A landscape with many valleys, sampled at points; each row gives a point and its height.
From any point a ball rolls to the lowest of the 6 points nearest to it. It stops when none of these is lower. Distance is the straight distance between rows; heights are no part of it.
bomo: [ 37,  -5,  22, -45,   8, -10, -10,  71,  -1,  68,  35,   3,  -8]  h=144
keki: [ 28,  -3,  28,  -7,  19, -17, -25,  36,  -7,  47,  19,   0, -13]  h=343
Pufel: [  2,  10,   4,  -4,  13, -11,  21,  10,  16,  13,   1,  11,   1]  h=236
sor: [  8,  16,  -7, -72,  -1,   5,  64,  52,  40,  16,  20,  27,  35]  h=260
zumi: [ -5,  -6, -11,  -6, -18,  -9,  61,  21,  47, -14,  -4,   4,  11]  h=245
modor: [ -6,  -8,  10,  21,   6,  23, -57, -25, -46,  -2,  -1, -19, -14]  h=206
rim: [-45, -37,  -7,  24, -48, -29,   7, -26,  24, -63, -24, -34,   0]  h=620
sif: [ -6,  11, -30,   8, -25,  -4,  69,  -1,  38, -23,  -6,  11,  13]  h=296
gesig: [ -9,  -5,   5,   7,   0, -13,   6, -17,  11, -14, -11,  -1,   4]  h=45
ret: [-22,  -5, -18,  24, -50, -19,  66,  -4,  37, -46, -16,  -3,   6]  h=152
sipe: [-16,  -8,   0,  19, -19, -16,  40,   0,  32, -30, -13,  -5,   5]  h=340
boz: [-38, -12, -20,  17, -20,  -8,  -8, -43,   5, -46, -25, -16,   0]  h=470
rada: [-17, -26,  11,  23,  -5,  -4, -40, -31, -11, -33, -18, -28,  -3]  h=156
Sesib: [ 17,  36, -23, -48,  31,  14,  40,  24,   9,  33,  17,  44,  19]  h=386
Nem: [-30, -56,  24,  19, -19, -11, -49, -10,   7, -30,  -7, -56,   0]  h=72
Rovaf: [ 10,  32, -18, -19,  24,   7,  34,  11,   8,  23,   2,  31,   9]  h=347
nunob: [ -1,  -6,  20,  16,   8, -12, -26,  -7, -12,   4,   6,  -4,  -4]  h=345
zolu: [-25, -37,   1,  21,  -8,  42, -83, -34, -32, -20,  -9, -52, -14]  h=140
nired: [-49, -18, -28,  26, -45, -11,  20, -48,   7, -62, -32, -21,   3]  h=759
beb: [ 11,  44, -29, -58,  12,  28,  56,  27,  22,  21,  14,  51,  33]  h=307
pepif: [-15, -34,  32,  19, -12, -32, -16,  15,  21,  -9,  -8, -29,  -1]  h=145
rir: [ 34,  31,  -1, -22,  32,   9,  -3,  32, -15,  62,  29,  39,  -8]  h=536
Lomi: [ 27,  32,  -5, -15,  34,   9,   6,  12, -12,  37,  11,  27, -11]  h=550
Nalo: [ 34, -18,  30, -14,   6, -14, -20,  56,   6,  51,  23,  -6,  -9]  h=181
zak: [ 28,  11,  27,  12,  15,  10, -55,   3, -47,  28,  17,   3, -22]  h=134
tesun: [ 24,  12,  15,   3,  23,  -3, -15,   6, -14,  23,  11,  14, -12]  h=474
zif: [ 19,   3,   2, -33,  21, -16,  16,  46,  19,  42,  22,  15,   2]  h=173
leso: [  1,  12,   4,   8,  24,   7, -26, -30, -29,   8,  -1,  10, -12]  h=287
nevan: [-36,   6, -36,  18, -16,  13,   4, -66, -13, -51, -29,  -7,   4]  h=364
vaseb: [ -1, -33,  29,  20, -17,  17, -66,  -4, -22, -15,   0, -40, -13]  h=129
Laki: [  1,  23, -22,   2,   3,   0,  36, -18,   6,  -5,  -9,  19,   6]  h=282
Kamis: [ 17,  -7,  36,  15,  13,  13, -63,  -4, -47,  11,  18, -12, -17]  h=362
pir: [-14,  15, -34,  24, -10,  -1,  52, -31,   2, -35, -20,  19,  17]  h=369
feli: [ 35,  30,  16,  -5,  30,  13, -30,  21, -42,  53,  23,  22, -24]  h=589
zaf: [ -2,   7, -13, -38,  -7,   5,  59,  38,  40,  11,   4,  24,  15]  h=258
Pep: [-15, -58,  25,  27, -18,  26, -83, -15, -23, -23,  -5, -70,  -4]  h=81
viso: [ 21, -29,  35,   6,   4, -31, -15,  36,  20,  17,   7, -22,  -6]  h=265
gazo: [ 18,  47, -34, -32,  28,  22,  31,   3,  -1,  32,  12,  49,  15]  h=590
Ravof: [-16,   0,  -2,  21,  12,   8, -23, -50, -25, -22, -13,   0, -10]  h=239
lumez: [-28,  -5, -10,  21, -12, -19,  17, -35,   3, -39, -22,  -8,   5]  h=422
keva: [ 41,  23,  19, -23,  25,  -4, -22,  41, -28,  55,  29,  14, -22]  h=446
bokez: [ 10,  29, -37, -43,   5,  23,  72,  25,  27,   5,   9,  40,  32]  h=270
zita: [ 16,  46, -37, -16,  29,  15,  37, -14,  -1,  11,   1,  46,   7]  h=457
Rabi: [  7,  -8,  11,  -6,  -1, -18,  28,  32,  31,   5,  -2,  -5,  -2]  h=212
ris: [ 26,   1,  34,  11,   5,   1, -38,  16, -24,  30,   9,  -5, -14]  h=491
Pek: [ 13, -32,  47,  15, -10, -15, -58,  17, -12,   0,   6, -36, -13]  h=250
patu: [-42, -23, -26,  30, -69, -18,  35, -36,  27, -65, -33, -28,  10]  h=738
videz: [-31, -20, -15,  21,   4,  30, -57, -54, -26, -32, -18, -31,  -6]  h=207
bim: [-14,  23, -26,  12,  -5,   5,  11, -49, -12, -27, -13,  19,   6]  h=281

Where does a ball stop that starts at each point below?
modor => Nem
Lomi => gesig
Sesib => gesig
beb => gesig

Call two points neighbours if one is among the 6 nearest of the other. Go from one point of each pair to the other, from neighbour to neighbour, staying as low as possible. Name the highest point that can't be avoided.
bomo and gesig => Rabi
Nem and ret => zumi
gesig and Nem => pepif
